Each scene shows the same named points in several views. A view is turned or mirrored, and shifted as a whole, has a little noise and may leave points out.

Scene 1
View 1
K_105: [-26  17 -12   2 -16  -2  24  -1   2  18  15  10 -18  19   6  -8 -14  -3
 -22  -2   3  18 -29 -12  -5  30   7  -8 -13 -15  36  -2  15  -1]
K_603: [-34  21  -9   3  -4   6  34 -38  -2 -10  22  -5  11  10  -9  -1 -30  -1
 -26 -14 -20  22   0 -22 -13  16  13 -19  19  13  19   3 -21  11]
K_867: [-19  -9   2   6   8 -10   5  -9 -16  -6   3  -9  13   2   7  19   6   7
 -39   7   7  13   9  -5  -2  22  10  -9  -3 -21   1  16 -12   5]
K_937: [-15  21  -6  -4   4  -5   3 -11   7   1  10 -14  -5   7   6 -12   2  -4
 -28   4   5   4 -16  -9 -22  20   0  -8   9 -13  31  -4  10  -4]
K_216: [-27 -15  -9   2  -8  -1  11   6 -13   1   0   7  -5  -1   6  13  -2   5
 -29  11   4  19  -2 -17  10  20   7  -5 -11 -22   7   4  -4   2]
K_620: [ -7   5   5   9   5  -8  -1  -2  -8   1  12 -12   9  10   1   8   2   3
 -42   2  11   6  -4  -9 -10  28   6  -8  -3 -23  17   6   2   5]
K_943: [-18  -2 -16 -19   0  -5 -14  10   5  -2  -5 -12 -17 -12  -1 -11  16  -6
 -28  13   8  -4 -18 -19  -4   5 -10   3   8 -21  23 -20  20 -12]
K_325: [-28  -6 -13  -6  -6  18  -4  -9  -2  -8  17  -8  24  12   9   4 -20 -12
 -29   1 -21  25   4 -41   5  11   0  -1  15   4  13  -9 -24  11]
K_513: [-34   6 -12 -13   4  -5  11 -27  -7  -1   8 -11  14  12  12   3  -6 -11
 -26  -3 -10  20  -1 -13  -9  15   6  -5   8  -2  17   8 -13   1]
K_931: [-11  12  -1  13 -17  -2  14  11  -1  12  20   3 -10  15 -18  -1 -14   5
 -41  -8   8   6 -22 -21  -3  30   7  -9 -10 -20  28 -10  17   6]
K_770: [-28  -8 -14 -14  -7  -1  -1   2  -7   4   4  -5   2   3  -2   2  -2  -9
 -31  -1  -3  12 -10 -26   6  10  -1   4   1 -12  16 -10   2   0]
K_814: [-32 -15 -11 -11  -6   1  -2  -5 -13   4   7  -7  19  12   7  12  -6 -12
 -34  -2  -9  22  -1 -28  10  14   2   3  -2 -10   9  -1 -12   5]
K_960: [-32  -5  -4  -3 -13  -7  15 -11 -20  12  16  -4  21  22 -14  20 -17  -7
 -45 -24  -7  21  -5 -25  11  24  12  -1  -9  -9   9   4  -9  11]
K_424: [-41  11 -22 -24   8  -5  15 -29   6  -8  -6  -7 -11  -8  22 -15   5 -10
  -6  14  -8  14 -10  -6 -18   5  -2  -7  16   1  23   2  -3 -12]
K_801: [-27  -8  -5  -8  -1  -9   1  -9 -16   4   7 -10  19  12   1  15   0  -8
 -39  -6  -2  16   0 -18   4  18   6   0  -4 -13   8   6  -8   4]
K_627: [ -8  22  -1   0   1   3  -9 -11   6   6  26 -21  18  28   5  -9 -12 -13
 -38  -7  -4  10 -15 -23 -19  25  -1  -5   8  -7  35  -6   2   7]
K_890: [-48  -8 -20 -24 -16 -14  18 -11 -17  13  -1   1  -2   3 -16   8  -4 -11
 -32 -17  -7  15 -15 -22  13   9   4   6  -6  -7  12  -5   4  -4]
K_915: [-33 -12 -10   3 -11  16  14 -11 -11 -15  13   0  18  -1 -10  15 -26   0
 -33  -3 -20  24  12 -43  14   9   8  -7  14   4   1  -7 -28  16]
K_438: [-29  18 -15 -21  20  -3   2 -38   9 -25  -2 -26   2 -15  13 -16   9  -8
 -16  15  -9   3   3  -8 -29  -3  -5 -10  36   5  20  -3 -10  -9]
K_247: [-14  17   0  20  -8   8  25  -8   2  -3  21   4  -7  11  -2  -1 -22  10
 -29   3   1  15  -9 -18 -11  29  12 -19   2 -10  25   1  -2  10]
K_86: [-14  17 -11 -16  -5 -17  -3  11   6  12   1 -10 -28  -3 -17 -17  17  -3
 -34  -1  17 -14 -33 -11 -13  13  -6   2   1 -26  36 -21  39 -14]
K_986: [-27   0 -15  11 -22   4  31  13  -1  12   7  25 -31   3  10   0 -14   8
 -16  14   5  22 -23 -15   6  29  11 -11 -19 -23  26  -3  10  -1]
K_957: [-46  14 -20 -16  -1 -23  42 -25  -4   9 -11  11 -35  -7  13  -5   8   3
  -9   8   7  14 -22  14 -14  19  12 -12  -9 -15  23  16  14 -16]
K_993: [-32  19 -20 -18   1  -7  13 -17   8   0   1  -5 -19  -3  10 -17   3  -8
 -15   6  -2   7 -21  -9 -18   9  -2  -6  11  -5  32  -7  11 -11]
K_922: [-18  13  -8  -7   6  -5   1 -11   5  -4   6 -12  -5   2  12  -8   6  -3
 -26  11   3   6 -11  -8 -19  16   0  -8   9 -12  25  -1   5  -5]
K_504: [-31  17 -11  -3  -3 -17  33 -15  -2  13   2  10 -26   9  20  -6   1   2
 -15   8   9  17 -24  10 -16  30  11 -12 -13 -19  31  15  14  -9]
View 2
K_993: [ 10 -20  -8  34   0   5  -3 -23  37  15  -4  20   9   9 -11 -42   8   9
  -1  33   8  19  17  12   0   2  -4  -3   9  12  34  11  14 -27]
K_957: [ 29   1  -1  32   3  27 -22 -31  23  28   8  24   2   9 -10 -31 -10  23
  11  48   0  10  27  10  -1  11 -13  11   6  -5  16  16  25 -23]
K_922: [  2 -12 -11  33   9   5  -3 -25  29  22   0  18  -3   5  -1 -31  12   5
   6  22   6  14  14  11   1  -1  14  -4   8  26  41   2   7 -22]
K_603: [-16   1  -7   3  16 -17   0  -7  39   7  13  28   5  -5  -9 -24  31   5
  11   8  36  -5  21 -14  -8 -12  19   6  18  -9   9  14  17 -32]
K_915: [-21   9  -6   4  17  -7  -2  -4  15 -21   9  30   0  -4   6 -15  34 -21
   9  -9  30   7  14 -24  11  -2  11  -7  23  11   1   5   4 -11]
K_814: [ -2  -8  -1  12  24  -3  -6  -7  10  -7   2  18  -1  -5  17 -17  19  -7
   1   9   6   5   2  -7  17   6   6  -9  32  26  13   4  -4  -9]
K_513: [  1  -8   0  11  23  -4  -3 -16  24  10  11  18  -1  -2   9 -19  25   2
  -1  22  18  -2   4   0   1   2   8  -1  25   9  23   7   8 -21]
K_801: [  1  -3  -2  12  27   0 -14 -11  12   4   6  13  -8  -4   9 -10  17   2
   7  10   3  -1   4  -7  14   5  10  -5  28  28  17   1  -5 -13]
K_960: [ -3   1  -2   1  30 -11 -20   5  15  -2   3  17  -2 -10   2  -9  12  11
  15  -1   0  -8   8 -19  18  -1  13   0  34  20  -3   8  -5 -16]
K_504: [ 20   1  -6  32  10  15 -10 -24  19  36   2  29   5  -1  -2 -32 -16  27
  16  39  -8   8  21  16   0   1   7  10   9   4  16  15  21 -26]
K_620: [ -3   1 -15  26  23   3 -12 -19  17  24   1  16 -12  -4   3 -14   7  10
  20   6  -5   2  12   1   9  -5  29   0  15  39  31  -4  -4 -19]
K_105: [  6  -6 -10  26   9  -3  -5  -6  21  20 -15  33  16  -5  -2 -40 -17  21
  15  19 -12  14  21   8   9  -6  13   1  15  12   4  17  14 -27]
K_424: [ 12 -15  -1  28   4  10   3 -31  33  13  10  22   5  10   0 -37  22  -2
  -9  41  22  15  12  12  -6   8 -10  -3  10   1  36  10  19 -22]
K_890: [ 12 -11   3  14  14   2 -26  -3  19 -11  -3  13   5   4 -10 -22   9   9
   2  17   0   7  14 -16  19  11 -17  -5  27  14   1  14   1 -14]
K_931: [ -7  -1 -19  27  10  -6 -15  -1  21  15 -18  25   6  -6 -13 -30 -13  20
  26  -4 -14  14  25  -4  16 -12  25  -2  12  33   8   8  -1 -23]
K_247: [-14   8 -18  22  11  -3  -1 -12  22  19  -2  35   4  -7  -4 -28   3   9
  25   2   9   9  28  -2   1 -14  33   4   8  13  12   8  14 -27]
K_325: [-17  -9  -5   8  21 -16  12  -4  18 -13   3  27   5  -6  18 -24  34 -19
  -3   0  24   8   0  -7   9  -3  15 -13  29  18  17   3   1 -14]
K_86: [ 12 -27 -16  48  -4   8 -23 -17  36  18 -27   7   5  13 -28 -44 -12  21
  11  18 -21  29  22   9  15   0  -3 -11   4  47  40   4  -5 -22]
K_770: [  1 -11  -5  23  12   3 -10 -10  17  -5  -7  18   3   2   3 -26  12  -3
   3  10   0  16   9  -4  17   5   0 -11  22  29  18   5  -3 -12]
K_216: [  2   8  -9  26  11  17 -11 -19   3   3   0  29  -4  -1   8 -19   0  -4
  16  10  -2  15  19  -5  16   6   7  -4  15  24  10   4   5  -8]
K_867: [ -1  10  -7  19  27  15 -15 -25   7  16  15  16 -21  -4  12  -2  16  -1
  19  10   6  -1  10  -4   9   5  20   1  17  30  26  -6   0 -11]
K_943: [  7 -22 -12  44  -2  14 -12 -23  25   3 -16  12   0  15  -9 -37   6  -4
   0  17  -6  32  14   7  16   7  -6 -16   7  44  43  -2  -3 -12]
View 3
K_603: [ -5 -15   1   0  20 -34  16   3  -8  13   6 -23 -10   9  -1   3  -7  17
  -9 -25  -9   4  34 -36 -42  -9  -5   7  -5 -36   9 -33   6  20]
K_931: [-15 -12  -8  -7  30   8  32   6 -15  -5  22  -2  -4  19 -16 -15  14  19
   1  14  30   4  -3 -43 -25 -18  14  17  -7  -8 -13 -29   6  21]
K_216: [  4 -19  -9   2   2   7  27   5 -11  11   4  -7   2  24   4  -6   8  17
 -11  26   5   0 -11 -38 -15   7 -15   5  -3 -12 -19 -16   3  12]
K_438: [-16 -42   9 -10 -20 -14  20 -16  -9  33 -10 -17  -3 -16 -25   5 -11  24
  -4 -19 -27 -18  17  -3 -20 -11 -15  33  -7 -33   1  -2  -5  17]
K_247: [ -1 -15  -8   1  26  -6  26   6 -10  16  11 -16 -11   6 -15  -5   3  10
  -7   7  17  -1   8 -49 -26 -13   6  14  -7 -25   2 -41   0  23]
K_867: [ -4 -10 -10   6  -4  -7  27  10  -9  15   1 -16   0  28   3  -7   3  14
  -7  10  -8  -4 -17 -36  -6  12 -26  34  -6 -14  -8 -21  -2  27]
K_86: [-37 -32   6 -26  10  26  43 -18 -24  -8  13  13   5   3 -35 -18  16  35
  15  16  26  -8  -4  -9 -17 -28  15  33 -12   2 -25  -1   5  22]
K_627: [-28 -15  -6  10  13  -1  15  18  -9  21  32  -7 -11  15 -25  -4  10  16
   4 -26  13  -4   7 -24 -26 -24   6  30  -9 -14  -2 -11   1  30]
K_937: [-22 -25   3  -3   6   7  30  -6 -15  17  10  -5  -6   1 -27  -4   4  20
   3  -2  11 -13   6 -20 -16 -20   0  29 -12 -17  -5 -14  -2  30]
K_513: [-11 -17   0  11  -2 -13  18   3 -11  18   6 -13  -3  18   0   5   1  19
  -4 -14  -9  -6  18 -21 -23  -1 -22  11  -8 -22  -6  -7   2  25]
K_957: [ -6 -25  19  -4   7   5  49 -34 -32  -1 -21  -1   6  -1  -3   4  -1  24
   1  30  16 -20  31 -21  -8  -1 -25  -1 -21 -20 -11 -21   0  39]
K_993: [-16 -36  11  -7   1   7  31 -20 -19  14   0  -1   0  -8 -22   3   2  26
   2   3   8 -15  22 -11 -21 -17  -3   9 -12 -22 -11  -6   1  22]
K_504: [ -9 -18  12   7  15  12  44 -19 -28   6  -6   0   0   4 -10   4   5  16
   2  24  29 -19  23 -30  -8  -8 -17   3 -22 -17  -7 -25  -2  45]
K_814: [ -8 -17 -10  10  -3  -2  13  16  -6  14  18  -7   1  33   7   0  11  21
  -7  -5  -6   3  -2 -27 -23   2 -16   6  -1 -12 -19   1   8  11]
K_915: [  7 -18 -17  -2   5 -24   6  19   2  14  14 -21  -4  26  12  -3   0  18
 -19  -9 -20  15   3 -40 -41   5  -6   0   8 -27  -9 -19   9  -8]
K_325: [ -3 -24 -14  12  -1 -11   0  24   3  30  24 -15  -6  21  -3   4   5  15
 -13 -21 -13   5   5 -30 -36  -7  -5   1   4 -24 -11  -2   7   0]
K_986: [  8 -21  -2   2  24  19  34  -6 -20   7   4  -1  -1   9  -6  -2  12  12
 -10  40  34  -6   8 -47 -19  -8   2 -19  -9 -17 -19 -29   4  17]
K_801: [-12  -9  -8   7  -1  -5  20  13 -10   9  13  -8   1  34   6  -5   9  20
  -4  -3  -5   2  -4 -29 -18   4 -21  19  -5  -9 -15  -7   4  21]
K_943: [-19 -41  -1 -17 -10  21  30 -11 -13  12   7   6   6   2 -27 -11  11  29
   1  17   5  -9 -13 -10 -17 -15   4  24  -4  -7 -26   7   3   5]
K_960: [-12   0  -9   6  16 -14  18  19 -11  -6  21  -9  -1  45  17  -9  12  21
  -5  -7   2  13   6 -37 -30   3 -15  10  -4  -9 -14 -16  10  20]
K_620: [-15 -11  -9   2   8   1  30  10 -11  14  12 -11  -4  21 -13 -12   8  15
   0   6   9  -4 -15 -34 -10  -4  -9  39  -8 -11  -7 -22  -3  31]
K_770: [-12 -24  -6  -3   0   6  19   4 -11   9  14  -2   3  21  -4  -6  11  24
  -4   5   1   2  -2 -22 -26  -4  -5   8  -2 -11 -22   0   6   6]
K_922: [-16 -28   2  -1  -1   6  29  -6 -14  22   4  -7  -3   1 -24  -2   3  19
   1   3   5 -14   3 -21 -15 -13  -7  27 -11 -17  -7 -11  -3  26]
K_105: [-10 -18   3   5  27  13  32  -4 -21   4  14   2  -3  10 -13  -1  12  17
   1  14  35  -6  20 -35 -23 -17   3  -6 -14 -15 -13 -22   5  29]
K_890: [-14 -18   3  -9   6  -4  25  -6 -18 -14   8   3   8  29  14  -6  10  33
   0   5   0   8  16 -19 -31   2 -13  -4  -5  -9 -26   0  13   9]
K_424: [ -9 -39  13  -1 -11  -1  26 -20 -17  25  -9  -6   1  -9 -14  11  -4  23
  -4  -1  -7 -21  27  -8 -19  -9 -18   4 -11 -28  -8  -1   0  21]
View 4
K_86: [ 34  -7  23  -4 -28  26  20 -36  15 -27   8  14 -25 -12 -29  35  -8   5
  17  33 -18 -25 -27  10  30  -5 -28  -2  -2  -2  36  13  -6  -5]
K_960: [ 10 -16   5 -10  -4   4 -20 -26 -26  34  22   6  -3   8 -43   9   6  -6
   4  23   1  18 -40  12   6 -19  -6 -18  15   7  12 -12   5   4]
K_931: [ 20  -1  14  -5 -18  30  13 -34  -1  19  25  11 -24 -10 -43  29  -6  -8
  -5  19   3  -2 -19   7  12 -19 -23 -17   7  16  20   1   4  -1]
K_627: [ 20   0  -5  16 -15  -4 -16 -17  16  25  23   3 -31  -4 -47  20 -16   3
  13  18 -18  -5 -33  -7  12 -11  -2 -17  -5   3  14  -8   5  -6]
K_943: [ 27 -24  21   4 -18  15  10 -31  17 -18   2  10  -8 -10 -17  22   0   4
  16  21 -25 -13 -32  -5  26   4 -23 -12 -14 -16  27  12  -2 -17]
K_325: [  6 -32  -6  13   0 -17 -24 -21   2  39  21   9  -2  -1 -34   9   4  -7
  12   2 -14  19 -37 -11   7   4  -6 -27  -9  -9   3  -4   9 -18]
K_105: [ 32 -13  10 -14 -11  24   1 -29  11  25  20   1 -36   2 -37  40 -15  -7
  -2  29   3   0 -27   9  15   2 -30 -21  13   8  10   7 -10   1]
K_603: [  6 -12  -5   9   2 -30 -19 -12   2  47  42   9 -21  11 -32  16   0 -14
   7  21   5   5 -16   7   2  12   4 -10  21   7   0  16  -4   3]
K_937: [ 28  -3  10  11 -14   5  -1 -19  21   6  20   0 -31  -1 -28  24 -10   2
  10  29 -16 -17 -23  -6  16  -1  -9 -10   2  -1  16   9  -3  -3]
K_814: [ 14 -28   6  -1  -2   1 -23 -26  -9  24  10   1   2   6 -32   8   5  -1
   9  17 -12  17 -45  -5  12  -6  -9 -25  -2  -9  11  -8   5  -8]
K_986: [ 31 -24  23 -20  -3  39  13 -35   7  28  16  -5 -21   0 -22  36  -5 -13
 -16  22  12   7 -19  -2  13   8 -40 -32  11   4   1  13  -9  -4]
K_438: [ 19 -19   7  27  -2 -34 -16  -6  30  -2  21  -1 -15   9  -5   8   0   3
  26  30 -26 -19 -20 -14  17  25   9  -2   1 -22   9  26 -10  -9]
K_957: [ 42 -20  29 -18   3  16   0 -20  12   2  13 -19 -27  24  -2  30  -6  -2
   1  56   3 -12 -24   9  20  22 -21 -10  30  -8   6  28 -28  14]
K_247: [ 16  -3  10   5  -6  11   4 -21   9  36  35   1 -27  -2 -30  21  -5 -12
 -10  17   6  -2  -8  -6   4  -2 -11 -20  12  12   1  10   0   0]
K_922: [ 27  -9  14  11  -9   4  -4 -18  20   4  18  -5 -23   2 -21  19  -7   2
   8  29 -17 -15 -24 -10  16   3  -7 -14   1  -8  14  10  -5  -4]
K_770: [ 19 -27  11  -3  -9   7  -9 -31  -2  11  10   8  -3  -1 -29  16   3  -1
  12  20 -13   6 -38   1  17  -1 -18 -19  -3  -9  17   1   1 -10]
K_801: [ 16 -18  11  -1  -3   6 -20 -22 -14  19  12  -5  -1   9 -29   3   5   1
   5  24 -10   9 -42  -3  10 -14  -2 -19   4  -5  12  -9   2   0]
K_216: [ 20 -26  22  -7   1  24  -2 -29  -7  18  11 -10   2   4 -16  10   9  -6
  -8  19  -2  10 -28  -9  10  -4 -19 -27   4  -6   6   3   1  -5]
K_513: [ 19 -19   5   7   2 -13 -26 -14   3  26  19  -6 -15  16 -26  10  -1   0
  11  29 -11   5 -36  -3  10   5   2 -16   9  -9   6   3  -5   0]
K_867: [ 15 -10  23   7   2  14 -14 -17 -10  14  15 -19   1  11 -16  -8   9   2
  -6  26 -10   0 -26 -17   5 -17   5 -19   8  -5   7  -4   5   5]
K_620: [ 19   2  17   9 -10  20  -5 -21   0  12  18  -8 -15   0 -29   6  -1   3
  -5  24 -11  -8 -24 -13   9 -23  -1 -17   3   3  15  -6   5   2]
K_504: [ 41 -10  21 -13  -2  26  -2 -19  15  13  15 -20 -36  17 -17  32 -14  -1
  -5  47   2 -10 -24   2  16   7 -22 -19  21   1   5  15 -21  11]
View 5
K_814: [ 10  46 -10  10 -14  14  18  -2 -22   8  11 -15   1   0   2  -3  -5 -18
 -21  -4  17  -7   2   2 -23  10  13   0  -8  41 -19  18   4   9]
K_867: [  9  47 -26   0  -3  22  -4   8 -14  14  -4  -7  12  14   8   1  17 -17
  -4   9  12  -8  -8   6 -17  -7   7 -10   3  31 -16  16   7  12]
K_325: [  5  42   9  17 -14   9  23  -6 -29  10  -1 -26  -1 -12  -2  -8  -9 -16
  -8  -4  19  -3   3   9 -27  13  21   3 -17  44 -41  28  18   3]
K_627: [-28  35   0   9 -18  23  -1   5 -34  -3   8 -37  10  -7 -20  -7  14   1
 -30  -2  19 -17   5  11 -14  -3  12  11 -17  16 -34  15  26  18]
K_438: [-21  30  25  -5  12  37  14 -21 -10   9 -26 -35  22  26  -6   8  -5   7
   6   8   9  10  13  30 -17   4  -7   2 -19  21 -19  -1  23 -11]
K_86: [-28  15 -18   3 -16  49  -6 -34 -28 -23  17 -31   7   7   0  22  12  26
 -31   4  -6 -26  19  -1   3 -13   5   9 -22  12  11  -9  -6  17]
K_424: [ -6  21  19  12  -5  38   7 -19 -13  13  -5 -23  21  31  -6  14 -14   8
  -4  -2   5   6  23  22 -27   7 -11  -1 -19  17 -14   4   5  -1]
K_986: [ 13   9 -15  38 -40  27 -25 -13 -31   7  16  -4   4  11   5  19   3   7
  -6  -5 -13 -19  22  -8 -25 -12   9  -7 -17  23 -17  26 -18  26]
K_770: [  1  34 -10  10 -15  23  14 -16 -25  -1  12 -19   1   0   4   7  -3  -4
 -20  -2   7 -11   9   1 -16   4  12   3 -13  36  -9  11   0  10]
K_504: [ -1  15  -6  21 -26  37 -28   1 -17  14  12  -8  21  35  -8  16   7  10
 -18  -3  -5 -11  23   9 -29 -13 -15  -6 -11   4  -8  11 -11  24]
K_931: [-12  23 -19  14 -35  19 -20  -5 -41  -4  10 -17  -1  -6   0   9  24  10
 -28   3  -3 -30   9  -4 -11 -20  15   5 -19  27 -17  20  -1  28]
K_993: [-16  16  12  12 -14  39  -1 -22 -20   3   2 -27  16  23  -8  15  -4  16
 -14  -2   0  -5  24  15 -20  -1  -7   4 -23  14  -9   3   3   8]
K_801: [  4  49 -16   3 -12  14   9   6 -19   9   7 -11   5   6   3  -2   5 -15
 -23   0  15 -10  -2   5 -22   2   8   0  -5  36 -14  17   5  12]
K_922: [-15  26  -3   9  -6  39  -5 -12 -19   2   0 -26  17  14  -6   9   7   6
  -7   3   6  -9  11  11 -14  -5   3  -1 -13  14 -17   6  12  10]
K_620: [ -9  40 -26   4  -8  27 -13   4 -22   3   2 -18  10   5  -1   2  24  -6
 -14   6  10 -19  -3   3 -11 -13  11  -4  -4  21 -19  14  13  20]
K_890: [  6  36  -3   4 -27  10  17 -12 -25   7  12  -6  -3  13  10  10  -8   1
 -40  -3   2 -10  14   5 -26   2  -3   7 -17  47   7  11 -17  11]
K_943: [-12  22 -16   8  -4  48  11 -39 -22 -18  12 -30   7   5   5  19  -2  10
  -9   1   1 -12  14  -2  -1   1  12   2 -17  22   0  -5   0   6]
K_937: [-21  25  -2   7 -11  36  -9 -10 -25  -2   2 -29  15  12 -10   8  13  10
 -15   2   6 -13  12  12 -13  -8   3   3 -17  13 -19   6  13  14]
K_513: [ -2  41   8   5 -10  16   9   5 -18  18  -3 -17  12  16  -6  -2  -2  -8
 -20  -2  15   0   8  19 -30   5  -3   1 -11  29 -21  16  11   6]
K_216: [ 18  33 -23  18 -17  23  -3  -8 -21   9   8  -4   4   8  14  10   2 -11
  -3   2   1 -11   5  -5 -19  -3  12  -9  -5  35 -14  20  -7  15]
K_247: [ -6  23  -2  20 -30  15 -24   1 -34  13 -10 -16   6   3  -1   5  21   6
  -6   5  -1 -16   8   7 -21 -19  11   0 -19  27 -35  30   9  21]
K_105: [ -6  15  -4  27 -39  25 -21  -5 -34   5  19 -15   7  11  -8  11   6  13
 -28  -6  -4 -20  23   2 -26 -11   2   3 -21  15 -18  19  -7  28]
K_915: [ 14  43   7  10 -20  -6  17  -6 -31  18 -17 -12  -9  -9  15  -3  -1 -14
  -4   4   8  -2  -2   7 -26   3  20   3 -17  62 -34  35   7   1]
K_603: [-10  31  30   9 -27  -2  -3   6 -33  26 -22 -19   6  10  -6  -2   6   5
 -19   2   5  -1  12  26 -35  -8  -2   9 -26  39 -37  31  13   7]

In a view up to two points have been moved. Name them for each view, in the order of its rows, or write none.
view 1 -> none
view 2 -> K_216
view 3 -> K_86
view 4 -> K_627
view 5 -> K_603
